Each row is a point on a landscape with many peaks, with its height.
From any point a climber takes the steepest step (rise divided by distance) to one of its 2 nearest points. It stops when none of these is higher. Distance is the straight distance between rows; heights are no part of it.
(1372): [113 135  86 135 117 110 182 126 105  91 118 119 119 143 152 108 128  66
 137 183 162 130]  height 1.50
(2261): [118  88 102 161 159 126 121 116 125 119 103 104 147  81 123 166 128 122
  99  80  80  91]  height 3.02
(2068): [108 148  78  98  95 130 182 138 154 201 129  97  90 107 139  85 145 113
 151  96 121 137]  height 2.26
(1007): [ 96 151  78 117  94 119 124 118 159 144 152 132 120 103 157   6 130 125
 148 133 144 128]  height 2.12
(381): [149 148 146 150 129 159 173 117 141  74 105 172  88 179 102 211  91 116
 124 145 146 125]  height 4.27
(1807): [118 107  95 135 113 104 191 135 100  79 113 126 117 146 133 137 121 100
 151 156 150 134]  height 1.35
(408): [126 125 102 127  58 143 116 178 133 191 143 121  60 123 139 100 152 178
 130 116  93 122]  height 3.18
(1568): [116 140 112 120 107 116 136 117 179 140 147 112 114 140 151  19  99  83
 185 144 136 159]  height 4.77
(16): [ 96 124 106 119 123 120 114 130 147 147 150 119 142 144 155  52 144 151
 140 118 145 149]  height 2.34
(1764): [120 150 134 123 127 116  82 128 142 143 173 133 167  94 190  43 118 142
 118 148 122 152]  height 1.51
(1905): [143 135 152 112 116 145 200 119 172 102  87 129  60 191 128 252 117 104
 102 144 128 147]  height 4.56
(1744): [145  95 144 110 170 140 123 106  90 128 117 137 128 128  72 186 131 187
 104 101 123  86]  height 1.66
(1896): [164 132 166 126 180 172 116  98 131 113 108 160 115 154  67 179 124 170
 118  99 142  85]  height 3.81
(1747): [145 139 156 131 132 145 127 151 121 141 132 149 121 146 125 111 136 122
 141 142 152 155]  height 5.96
(929): [121 169 102 113 108 135  99 149  83 138 168 165 161  87 126  72 152 147
 113 154 153 108]  height 3.27
(1439): [142 130 136  90  69 115  89 166 100 142 175 121 135 133 155  52 117 149
 162 161 106 129]  height 2.63
(217): [126 121 168 158 153 143 120  87 149  77  99 152 118 189 127 238 121 133
  83 146 149 106]  height 0.80
(1217): [ 80 114 138 179 141 107  89  97 127 112  97 104 158  96 126 185  95  97
 132 128 108 131]  height 1.02
(826): [159 105 138 135 147 140 175 126 126 107 104 141 108 154 106 184 134 129
 126 115 142 128]  height 3.63
(1923): [143 164 116 107 134 138 165 153 104 140 143 153 122 134 117 112 159 106
 125 148 169 134]  height 1.84
(2209): [166 167 171 116 130 160  92 153 104 138 170 173 147 127 122  98 107 133
 134 155 125 133]  height 4.55
(154): [118 158 172 148 170 143  83 114 110 112 132 156 165 127  82 170 102 132
 114 137 151 118]  height 3.49
(444): [130 155 109 104 122 124 178 140  92 115 137 138 121 134 138 101 141  83
 135 180 170 138]  height 1.68
(181): [ 95 151  84 123 127 115 110  95 169 114 168 131 142  99 159  11 117 109
 134 152 145 134]  height 2.32
(24): [151  93 138 137 173 152 136 110 150 164 115 128 103 137 134 135 155 161
  73  76 118 141]  height 2.48
(87): [149 119 122 117 143 155 213 128 156  99 109 130  68 169 132 238 120 105
  87 134 115 133]  height 4.36
(1888): [ 73 143 145 117 111 111  39 117 118 185 122 129 163  64  98 143 115 124
 130 123  94 165]  height 4.61
(913): [146 132 171 138 148 131 121 132 111  66 121 157 140 161 114 168 103 130
 140 167 150 137]  height 1.74
(2219): [160 157 163  91 121 120  46 142  92 143 191 141 184  95 139  97  91 155
 122 162 104 118]  height 2.41
(2129): [116 141 118 172 111 117  84 131 150 128 127 129 166  72 154  71 126  98
 134 124 126 127]  height 4.32
(263): [101 150 135 162 100 119  50 126 138 144 122 127 181  64 139 105 120 119
 133 107 117 126]  height 4.37
(2020): [123 140  91 125  47 110 107 139 157 131 131 124 126  94 138  13 142  98
 174 135 115 102]  height 4.12
(509): [146 109 113 144 126 146 203 129 154  95 105 133  82 146 134 202 109  95
 107 117 106 129]  height 4.11
(1632): [ 72 157 111 153 155 108  86 112 117 129 133 127 187  80 139 123 133 114
  95 136 147 135]  height 2.94
(1930): [106 136  84 132  78 129 124 139 157 171 140 129 112 117 153  32 148 143
 150 109 127 125]  height 1.99
(1691): [151  99 172 113 116 144 137 135 120 145 105 129  93 161 116 134 137 158
 145 128 135 160]  height 6.11
(785): [108 125  73 134  78 137 133 145 191 184 135 123  88 109 153  47 156 159
 143  82  99 116]  height 1.88
(129): [172  63 131 143  99 150 155 133 116 122  94 127  82 102 109 154 118 138
 158  88  84 126]  height 3.60
(1532): [ 93 149 127 143 141 126  75 122 107 165 133 138 169  80 112 133 141 164
 109 104 130 119]  height 4.84
(1469): [134 158 120 149 123 150 121 152 130 134 144 154 142  99 145  75 145  95
 108 141 157 135]  height 6.09
(155): [122 111 156 174 134 135 112  96 114  92  88 151 137  98 101 220  86 115
 131 139 115 119]  height 1.38
(2179): [135 131 158  91 129 118  97 148 118 151 164 132 141 167 152  83 147 177
 125 161 144 157]  height 2.69
(2042): [160 136 143  90  90 128 129 164  83 126 155 148 130 125 132  82 124 109
 172 171 126 136]  height 0.76
(855): [143 178 151 117 175 149 113 119 121  99 135 166 148 170  76 147 124 149
 116 134 177  99]  height 2.96
(1876): [117 166 128 138 154 136 144 124 143 122 137 131 138 163 167 103 148  85
  95 162 169 165]  height 3.61
(228): [ 75 117  86 140  91  97  82 109 173 137 150 116 149 107 116  38 121 172
 170 108 106  98]  height 2.07
(1721): [119 132 126 141 129 127 170 126 119  85 115 149 118 186 135 191 126  99
 115 156 160 122]  height 4.30
(1539): [103 136 107 107 157 102 128 116 132 115 134 115 147 167 155  95 158 137
 111 154 170 155]  height 3.03
(1587): [ 88 144  80 127  80 100  77 126 106 121 132 123 182  68 131  66 141 118
 142 133 119  94]  height 3.64
(1074): [121 105 136 132  68 117  71 142 107 124 134 121 161 111 130  82 120 138
 169 131 104 118]  height 5.73
(721): [123  92 138 141  97 118  99 141 117 127 118 117 134 133 132 101 122 158
 176 117 117 123]  height 6.10
(1536): [ 84 129 148 151 161  97  79 103 134  95 131 104 169 153 149 163 109 109
 114 167 138 140]  height 1.36
(1909): [118  86 162 141 162 113 109  77 114 104  81 118 141 127 100 231 103 150
 102 123 124 119]  height 1.27
(2145): [ 82 152 128 132  71 111  23 143 136 161 143 125 152  70 149  88 131 172
 126 125  91 121]  height 1.78
(696): [163 192 150 125 136 142  88 139  98 107 165 176 181  87 116  94 108 100
 121 164 142  98]  height 5.60
(892): [157  79 136 127 161 151 188 120 182 117 108  84  60 139 154 179 119  95
  81 102  71 136]  height 3.37
(475): [146  58 111 119 157 121 176 106 133  94 102  93  96 161 132 185 134 144
  95 103 101 126]  height 5.09
(491): [ 99 158 115 132  40 107  37 151 119 157 130 123 148  67 127 105 138 166
 136 117  78  86]  height 1.82
(1424): [157 135 146 124 108 145 118 160  92 114 137 162 130 112 108 119 127 133
 160 139 137 107]  height 5.10
(969): [133 108 166 130 115 130 107 152 114 147 129 127 123 146 132 101 135 157
 148 133 130 149]  height 6.57
(368): [147 153 110  96  80 106  75 130 116 124 167 132 169  75 173  32 125 117
 133 160 105 108]  height 1.15
(1860): [152 153 141 109 148 160 155 150 119 172 137 162 108 147  96 133 163 152
 109 102 157 136]  height 2.17
(1468): [103 151 121 132 158 129 102 120 127 151 140 151 168 123 144 118 159 164
  95 126 161 138]  height 5.27
(1489): [124 149 108 117  75 120 131 139 158 148 134 107 116 112 151  12 122  87
 181 143 123 138]  height 4.44
(701): [ 97  90 132 139 104 111  71 108 113 167 119 104 140 105 124 123 128 195
 136 104 101 118]  height 1.71
(534): [130 127  91 132  96 136 157 146 140 171 123 126 101 111 133  92 157 117
 141  92 125 129]  height 2.23
(599): [113 108 142 131 134 122  95 119  92 136 127 121 162 118 105 155 134 170
 133 115 129 121]  height 2.61
(2040): [127 154 131 146 136 142 172 136 165 137 120 131  98 178 151 155 134  71
 101 150 158 155]  height 4.14
(780): [149 130 147 131 132 151 121 141  83 106 124 170 132 131  82 161 112 152
 160 136 143 103]  height 4.59
(230): [166 137 151 109 149 180 148 141 132 186 142 153  81 149  88 144 162 177
  99  89 124 117]  height 2.30
(2171): [161 106 127 152 105 144 146 153 103 124 120 154 114 100 107 146 139 135
 155 103 115 114]  height 4.54
(233): [120 152 139 140 135 144 162 124 128  56 116 173 110 203 125 221 103 106
 106 164 154 115]  height 3.95
(1817): [ 70 139 125 160 152  85  81 100 153 110 137  94 179 133 156 122 114 104
 119 145 138 142]  height 1.26
(2041): [ 89 158 145 146 174 129  82 106 105 131 124 136 169  99  77 198 114 113
 108 129 142 126]  height 3.32
(1646): [133 111 103 165 119 142 170 124 137  71 112 147  97 141 152 216 109 101
  96 119 110 104]  height 3.82
(957): [ 77 136  93 120 105  98  65 112 150 130 165 112 159 116 140  27 103 168
 160 139 121 117]  height 2.14
(1582): [ 75 112  90 161 155  93 120  86 169 118 129  99 142 154 140  85 128 132
 142 120 145 120]  height 6.80
(355): [137  96 103 126 115 112 190 136 114 106  99 121  96 146 119 167 124 118
 164 121 137 141]  height 1.24
(1619): [115  87 141 142  97 135  68 124 113 185 122 111 119  92 122 145 144 197
 114 100  76  99]  height 1.69
(1593): [143 103  76 138 119 123 162 143  93 106 117 139 137 112 110 148 143 131
 130 101 135  90]  height 2.25
(2088): [192  85 135 139 130 164 166 129 121  96 100 158  84 107  96 193  92 142
 135  90  93 114]  height 3.78
(1505): [132 118 126 114 106 111 106 138  78  97 142 131 171 122 120 115 113 131
 157 152 138 118]  height 0.56
(1447): [150  88 127 134  71 138  95 152  86 129 109 140 124  93  96 154 132 168
 165 108  79  84]  height 3.94
(1841): [154 143 169 113 160 107  88 126 116 107 171 132 184 130 144 123 106 121
 120 171 133 147]  height 2.13
(958): [138 169 120 128 112 145 145 155 135 179 135 144 114 112 142  77 150  97
 124 127 158 153]  height 5.28
(523): [113 133 120 144 123 110 129 114 167 113 150 109 132 153 161  40 109  91
 157 159 134 137]  height 5.30
(2213): [180 152 164 100 142 111  77 129 106 118 183 134 190 109 147 112  87 117
 125 160  94 134]  height 2.29
(2125): [161 143 187 124 130 142 162 149 141 117 116 148  96 163 112 163 109 101
 155 157 150 166]  height 5.37
(1092): [ 79 110 118 155 160 103 101  98 154 130 115 107 157 148 150 104 140 147
 116 110 143 143]  height 6.22
(1901): [117 117 117 184 114 131 111 123 146 133 110 126 142  97 142 101 143  97
 137  99 118 120]  height 4.64
(98): [123 162 159  84 120 121 178 136 139 187 122  89 107 151 131 127 139 116
 164 139 157 181]  height 1.03
(502): [130  79 106 143 145 132 116 120 127 146 123 106 142  62 119 137 139 151
  92  64  70  93]  height 2.91
(1085): [154  75 113 108 145 144 176 139 139 154 117  97  89 131 129 139 149 150
 116  81  93 134]  height 5.54
(946): [154  86 103 103 159 127 191 112 131  85  98 115  94 176 114 218 138 146
  95 118 130 130]  height 4.93
(728): [145 141 148 109 133  99  63 122 132 137 183 114 182 102 184  54  92 131
 134 154  95 141]  height 1.61
(2278): [162  91 129 123  77 148 147 162 127 157 112 127  76 110 108 136 135 141
 160  90  98 127]  height 3.44
(49): [117 154 114 165 126 129 110 144 113 112 135 151 167  92 140 100 135  85
 120 147 144 111]  height 5.24
(462): [147 146 168 111 141 161 114 123 100 115 120 174 117 154  67 155 115 187
 152 114 153  97]  height 4.25
(1770): [105 106  91 127 142 116 193 105 185 149 117  72  82 162 131 117 119 109
 157  91 110 148]  height 1.12
(273): [172 196 148  87 156 151 122 144 101 118 177 173 148 142 105  91 118 113
 125 174 156 117]  height 3.62
(1064): [146  96 118 122  70 144 123 165 116 189 126 108  65 123 129 111 148 159
 152  92  75 122]  height 3.31
(2097): [144 114 159 151 117 129 148 133 117  78 103 152 116 157 132 173 101 110
 142 150 148 154]  height 1.59
(2200): [169 158 103  98 100 117 113 111 133 120 175 134 155  80 184  17 111  91
 127 166 106 132]  height 1.25
(2198): [130 139 129 103  89 122 133 161 124 164 150 119 113 141 149  57 132 126
 170 144 127 161]  height 2.62
(686): [ 76 143  90 144 140  93  91  97 162 113 156 114 176 110 160  45 112 118
 128 139 146 131]  height 2.57
(711): [130 109 113 112 163 130 191 116 189 132 110  73  67 165 155 184 130  91
  73  96  87 147]  height 3.30
(1616): [119 142 133 127  74 115  52 151 123 151 166 137 159  97 162  67 129 166
 135 137 108 118]  height 1.73
(1627): [ 96 142 118 121 139 120  80 134 110 168 145 148 157  97 127 113 163 197
  96 113 151 120]  height 5.01
(235): [ 75 138 140 131 128 127  56 114 107 186 120 129 160  75  92 162 127 158
 118 103 105 133]  height 4.71
(1839): [ 82 129 152 186 148 125  91 104 127 104 108 132 153 110 129 217 100  94
 104 143 131 117]  height 0.95
(812): [160 137 150 115 167 160 152 125 119 112 112 171 103 159  76 163 128 159
 130 106 148 109]  height 4.00
(410): [140 176 130 131 121 127  86 130 103 107 165 154 191  61 148  79 123  87
 107 163 124 113]  height 5.00
(514): [ 85 122 100 159 143 103 137  93 183 117 145 113 124 152 143  55 113 106
 167 131 140 127]  height 6.05
(1045): [129  84  90 171 159 128 150 112 173 122 118  99 109 124 150 126 137 110
  99  69  97 115]  height 2.66
(1547): [150 141 153  98  97 123  69 156  89 134 177 136 162 117 133  86 112 151
 147 165 110 125]  height 2.50
(2254): [157  91 136 139 108 145 126 138  89 113 104 158 130  94  81 173 115 161
 155 101 109  90]  height 4.20
(306): [172 153 176 110 136 142 126 158 112 122 161 154 128 146 128  98 112 103
 143 166 143 155]  height 5.20
(1879): [106 112 132 140  80 112  73 135 101 134 112 117 162  77 110 122 125 142
 160 115 103 106]  height 5.44
(2212): [153 180 160 132 125 159  86 150  97 106 146 177 169  84  90 123 100 117
 150 144 132  92]  height 6.32
(1157): [124 148 139 100  93 101  43 131 124 149 179 116 168  80 170  74  95 156
 129 148  87 130]  height 1.67
(1553): [189 180 152  86 138 148 106 142 103 125 200 169 155 115 137  78 116 122
 127 167 122 122]  height 4.08
(1018): [137 134 116 133  98 155 131 158 134 189 129 144 103 116 132 103 169 158
 127  96 118 125]  height 2.35
(2293): [158 125 183 111 130 142 164 138 147 159 109 128  91 176 110 156 121 127
 147 134 155 173]  height 5.77
(157): [123  87 111 113 143 115 148 131  85 134 128 123 129 153 106 140 164 182
 125 104 129 116]  height 1.77
(2089): [105  95 167 129 167 114  90  83 116 137  98 112 149 130  96 194 129 160
 102 131 137 136]  height 1.23
(1481): [134  95 133 146 145 122 150 124 127 103 109 126 133 161 137 153 140 132
 138 128 143 141]  height 3.43
(2166): [137 166 162  77 109 130 159 158 116 174 136 117 113 143 127 104 129 102
 169 158 156 170]  height 0.98
(2234): [114 144 100 130  64 119  93 163 123 178 154 131  89 133 153  82 157 196
 132 126 116 120]  height 3.05
(1203): [127 143 149 146 149 119 129 129 129 100 141 129 138 163 164  98 123  82
 127 173 151 152]  height 4.09
(1801): [ 63 130 123 152 143  92  71  97 132 113 122  90 183 103 135 131  90  97
 147 138 114 136]  height 1.17
(2168): [102 135 105 137  68 121  71 151 119 156 128 133 147  85 134  93 154 171
 134 108 107  90]  height 1.87
(1474): [143 138  94 119 141 130 214 143 137 130 110 113  87 142 115 181 137  98
 126 119 137 138]  height 5.78
(1420): [143 151 161 107 131 141 187 118 154 116  93 131  67 189 113 222 116 101
 132 150 154 167]  height 4.75
(1269): [146 184 153 113 167 163 129 140 105 101 151 161 150 153 103 131 125 116
 121 161 165 115]  height 3.23
(896): [126 100  71 121 142 111 207 128 132 111 111  96  91 147 136 155 140  99
 119 105 119 130]  height 5.34
(2296): [155 128 116 102 155 151 205 145 141 153 122 111  79 129 105 171 147 109
 106  93 110 133]  height 6.30
(1402): [119 126 157 129 162 107 113 113 110  96 109 132 155 162 102 183 133 149
 116 149 167 131]  height 1.53
(758): [155 119 156 120 156 161 153 136 155 184 119 140  87 140 115 148 161 149
  99  83 127 144]  height 2.39
(2031): [126 178 132 130 106 138 170 149 149 182 131 113 100 112 137 102 126  67
 138 139 153 166]  height 4.79
(2222): [120 152 130 113 145 120 112 147  84 137 160 149 170 112 117  97 140 151
 117 142 156 118]  height 3.11
(903): [184 104 178 112 185 177 156  92 163 124  93 137  77 163  90 197 125 144
  77 101 128 118]  height 5.35
(1011): [125 112 102 129 126 121 150 146  90 110 121 138 142 126 121 123 145 125
 140 131 147 120]  height 2.42
(1434): [134 164 115 123 107 131 102 141 134 134 162 146 149  80 180  23 129 107
 120 152 131 139]  height 1.39
(1980): [ 99 129 105 137 148  92 130 116 136  83 147 100 160 168 162  91 136 106
 129 162 163 136]  height 3.33
(2154): [121 101 131 158  98 112  95 122 113 117  94 121 163  65 106 159 115 119
 157 103  96 105]  height 5.22
(2153): [130 116 138 138 115 151 107 144 108 172 132 147 123 115 121 115 159 188
 125  94 113 115]  height 2.46
(320): [109 144  97 102  67 105  77 138 127 127 149 137 146  99 159  23 134 137
 149 160 114 101]  height 1.08
(1438): [116 175 139 142 125 135 185 134 164 165 110 106  96 138 149 143 136  57
 128 153 153 163]  height 4.47
(17): [176 129 150 114 168 155 177 115 136 106  97 156  82 171  85 198 115 138
 119 112 148 125]  height 3.79
(1472): [166 149 151 129 145 121 134 134 123  90 153 142 151 155 164 124  98  76
 115 191 140 154]  height 4.82
(550): [121 128  87 135  62 109 102 134 130 122 118 133 157  85 138  48 149 113
 162 130 113  91]  height 3.86
(1756): [128  91  84 161 140 136 141 127 152 141 124 104 128  85 134 112 140 131
 109  62  85 106]  height 2.80
(150): [153  70 116 142  89 125 126 135 107 122  93 125 123  87 115 146 129 153
 165  84  85 100]  height 3.75
(2151): [130 104 154 162 159 139 134  90 113  80  91 144 127 131 108 223  94 148
 109 126 128 114]  height 1.32
(2000): [ 77 181 116 147 159 121  90 117 108 128 142 130 181  88 108 169 120  93
  99 145 147 123]  height 3.14
(175): [157 173 153  70  92 142 156 171 104 159 157 143 114 127 125  80 125 106
 162 177 145 147]  height 0.89
(635): [118 113 102 116 123 110 214 117 169 142 104  63  74 149 133 159 112  91
 147 103 117 152]  height 1.14
(494): [169 128 168 130 158 164 161  99 178 116  89 139  69 190 113 215 135 128
  83 125 139 128]  height 5.18
(2190): [106 118 115 102 133 111 175 119 174 176 106  70  90 170 123 121 134 120
 169 104 137 167]  height 1.10
(110): [139 119 120 134 162 144 185 116 190 163 116  91  80 141 156 146 144  93
  86  87 104 152]  height 3.21
(418): [129  95 136 100 152 128 114 115  91 140 119 119 132 146  92 164 168 208
  99 106 133 104]  height 1.72
(1312): [ 77 147 111 134 156 101  91 107 143 132 141 113 177 122 161  91 149 148
 103 128 157 143]  height 5.72
(1412): [116 104  85 140  78 123  99 150 133 164 127 119 124  98 136  90 156 171
 134  76  89  86]  height 1.94
(353): [140 140 173 142 123 150  82 147 102 125 137 180 155 101 103 131 112 140
 139 135 129 107]  height 5.68
(1399): [103 140 143 115 152 107  85 118  83 128 138 135 177 128 102 151 130 161
 129 146 151 130]  height 2.68
(469): [156 126 148 116 155 143 196 122 171 154 102 106  73 159 125 206 132 101
  96 107 114 149]  height 3.68
(963): [165 162 166 140 143 154 157 133 131  75 117 174  97 171 112 175  91 105
 147 165 155 141]  height 4.74
(290): [ 92 108  73 140  83 115  94 119 166 150 134 116 130 102 130  56 144 166
 156  80  95  85]  height 2.00
(1371): [121 123 147 100 126 107 177 136 138 152 109  95  97 178 130 133 139 127
 162 124 153 173]  height 1.07
(954): [114 103 111 188 119 110 106 116 132 105  95 110 159  74 132 139 126 100
 138  97 101 112]  height 4.96
(2226): [187 110 124 137 105 153 176 158 118 108 116 165  93  98  88 177 120 128
 151  89 103 101]  height 4.10
(602): [112 138 113 112  52 134  98 165 142 180 152 124  84 130 151  53 136 162
 157 137 111 133]  height 2.93
(1543): [146 177 138 112 150 144 170 152 134 165 134 149 108 157 103 135 164 112
 115 136 175 143]  height 2.01
(1613): [116 130 109 103  59 114 114 154 127 148 154 121 112 133 147  36 128 141
 176 150 107 128]  height 2.78
(2100): [ 78 123 130 137  94 110  40 133 124 182 134 106 142  88 123 115 121 186
 132 110  89 118]  height 1.75
(1141): [170 134 159  89 164 174 199 132 171 150 107  98  62 119 101 209 114 111
  92 101  99 142]  height 3.57
(658): [ 85 154  78 127 140 113 167 106 166 135 133  99 110 157 152  51 145  95
 125 144 168 151]  height 3.04
(2176): [164  60 126  74 168 139 187 112 147 111 106  87  76 155 126 181 131 139
  93 101  98 149]  height 5.23
(487): [109 133 113 119 117 121 145 136 149 167 124 111 108 144 149  68 142 126
 157 121 136 160]  height 2.47
(638): [104 167 109 120 136 120 170 120 154 148 125 108 120 161 163  92 154  74
 110 159 169 154]  height 3.28
(99): [168  94 112 107 165 152 175 134 128 131 125 122  97 138 103 166 152 140
  99  83 101 121]  height 5.84
(760): [ 92 139 150 156 137 117  54 114 120 154 120 117 174  71 120 140 112 115
 127 120 113 144]  height 4.51
(1369): [140 103 129 146 148 144 181 120 168 129 103 117  87 176 141 183 146  98
  89 103 124 141]  height 3.77
(267): [130  94 115 161 175 139 133 110 121  93 112 116 138  86 121 210 112 116
  75  94  91  89]  height 3.20
(727): [103 151  93 129 105 121  96 134 105 135 150 139 168  79 153  60 149 132
 124 133 144 116]  height 3.45
(1176): [135  85 104 130 142 124 143 123  85 106 112 123 140 117  98 176 127 163
 136 100 120 100]  height 2.11
(352): [127 122 146 129 173 133 122  99 102 106 116 136 145 145  78 196 129 164
 100 122 150 111]  height 1.60
(1503): [113 127  88 124 119 111 143 134 100 110 135 124 147 135 139  69 145 116
 139 144 156 124]  height 2.60
(188): [150 142 133 112 132 111 155 118 119  81 158 113 128 155 181  96 101  57
 128 201 133 147]  height 3.96
(1614): [102 118 123 123 133  84  97 124  92  98 133 115 189 105 126 130 106 113
 158 151 128 132]  height 0.49
(2022): [140 121 160 133 143 140 170 117 163 104  99 144  83 186 121 203 134 111
 107 138 152 154]  height 4.97
(336): [ 65 159  95 135 143  92  78 106 133 122 144 107 188  80 149  85 118  98
 117 140 138 135]  height 2.77
(130): [118  98  89 123 140 104 191 121 124  91 103 107 113 181 137 169 150 112
 121 122 153 140]  height 5.03
(415): [117 101 102 182 141 139 152 113 130  84 108 124 129 114 143 199 115  99
  98 107  97  92]  height 3.47
(1464): [ 88 127 107 101 125  93  86 124 132 138 163 111 162 147 154  48 123 174
 150 138 134 135]  height 2.22
(901): [120 152 155 117 164 133 104 129  90 120 146 158 159 141  83 147 140 169
 124 133 165 105]  height 2.79
(2272): [137  98 153 175 120 123 133 118 108  86 103 151 138 123 115 181  91 132
 147 136 130 135]  height 1.48
(713): [114 128 132 144 136 121 183 120 170 131 102 100  83 192 151 176 145  81
 115 125 142 153]  height 3.90
(775): [184  86 157 107 179 163 164 122 142 134 117 130  87 147  90 176 136 154
  87  88 117 116]  height 5.53
(1429): [147 105 119  94 132 127 166 136  94 126 120 132 107 165  92 154 159 171
 143 111 148 135]  height 1.85
(996): [128 149 136  94 149 116 125 137 118 137 153 145 146 161 142  82 157 144
 122 152 163 155]  height 2.84
(786): [135  87 118 151 165 149 146 108 168 152 117 104 109 121 156 118 154 139
  78  67  96 129]  height 2.56
(1804): [102 117  88 142 132 104 176 123 136  70 100 121 114 194 155 190 146 107
 105 159 153 122]  height 4.70
(1149): [105 131 179 168 167 130  98  92 137  90 100 137 146 150 124 229 109 117
  83 142 138 115]  height 0.87
(460): [160  66 128  73 151 139 190 138 143 147 114  77  64 133 113 162 125 136
 112  91  76 147]  height 5.36
(1936): [168 139 135 100 118 123 123 153  70  89 155 150 164 112 121  95 110 118
 158 173 144 120]  height 0.64
(93): [104 150  83 107 118 113 161 115 127 123 140 114 121 135 151  49 138  91
 139 158 158 150]  height 2.83
(1621): [ 99 150  94 126 115 126 178 121 176 176 122  89  94 135 149  78 138  93
 145 112 143 151]  height 2.36
(254): [115 126 124 150 142 107 132 120 125  92 123 116 150 177 149 132 130 113
 127 154 151 142]  height 3.65
(2023): [156 149 172 112 165 124 108 126 110  67 159 145 171 155 130 150  97 114
 125 178 147 137]  height 1.95
(192): [116 168 126 157 132 119  88 121 115  97 144 141 189  76 142 122 110  70
 109 168 133 114]  height 4.62
(2207): [135 159 181 143 182 161  87  96 126 125 114 166 137 142  73 158 115 163
 111 112 150 101]  height 3.66
(1516): [147  87 160 142 155 132 144  88 161  85  87 129 102 192 126 227 133 148
  79 132 145 115]  height 0.75
(23): [151  83 113 103 115 143 169 147  93 144 118 138  94 136 105 155 148 159
 148  97 109 121]  height 1.93
(1557): [164  78 118 111 144 141 163 135  88 107 115 141 105 129  86 180 128 182
 141  95 115  98]  height 2.02
(89): [ 68 119 114 178 117  88  92 109 138  91 108 100 165  97 136 151  96  82
 149 132 110 112]  height 1.09
(976): [137  95 100 112 113 122 198 127 139 129 102  91  79 146 135 139 118 121
 173 100 120 152]  height 1.18
(2126): [151 166 139 100 114 125 170 125 132 112 154 107 113 124 171  83 100  35
 146 201 135 159]  height 3.36
(1492): [111 133 182 129 164 105  84 106 121  85 131 119 175 162 128 175 114 133
 114 164 151 146]  height 1.46
(1818): [177 103 138 110 176 171 195 136 165 122 106 108  63 128 128 197 114  98
  74 105  82 135]  height 3.46
(1644): [128  86 129 144 128 130 114 132 103 151 121 125 134 108 110 147 145 179
 124  85 106 106]  height 2.53

For each start below, name the point where the climber stops.
(1018) => (969)
(491) => (2171)
(1149) => (1472)
(2023) => (2171)
(2068) => (2171)
(1936) => (99)
(2089) => (1472)
(786) => (99)
(1619) => (969)
(1614) => (1472)
(1930) => (812)
(711) => (1469)
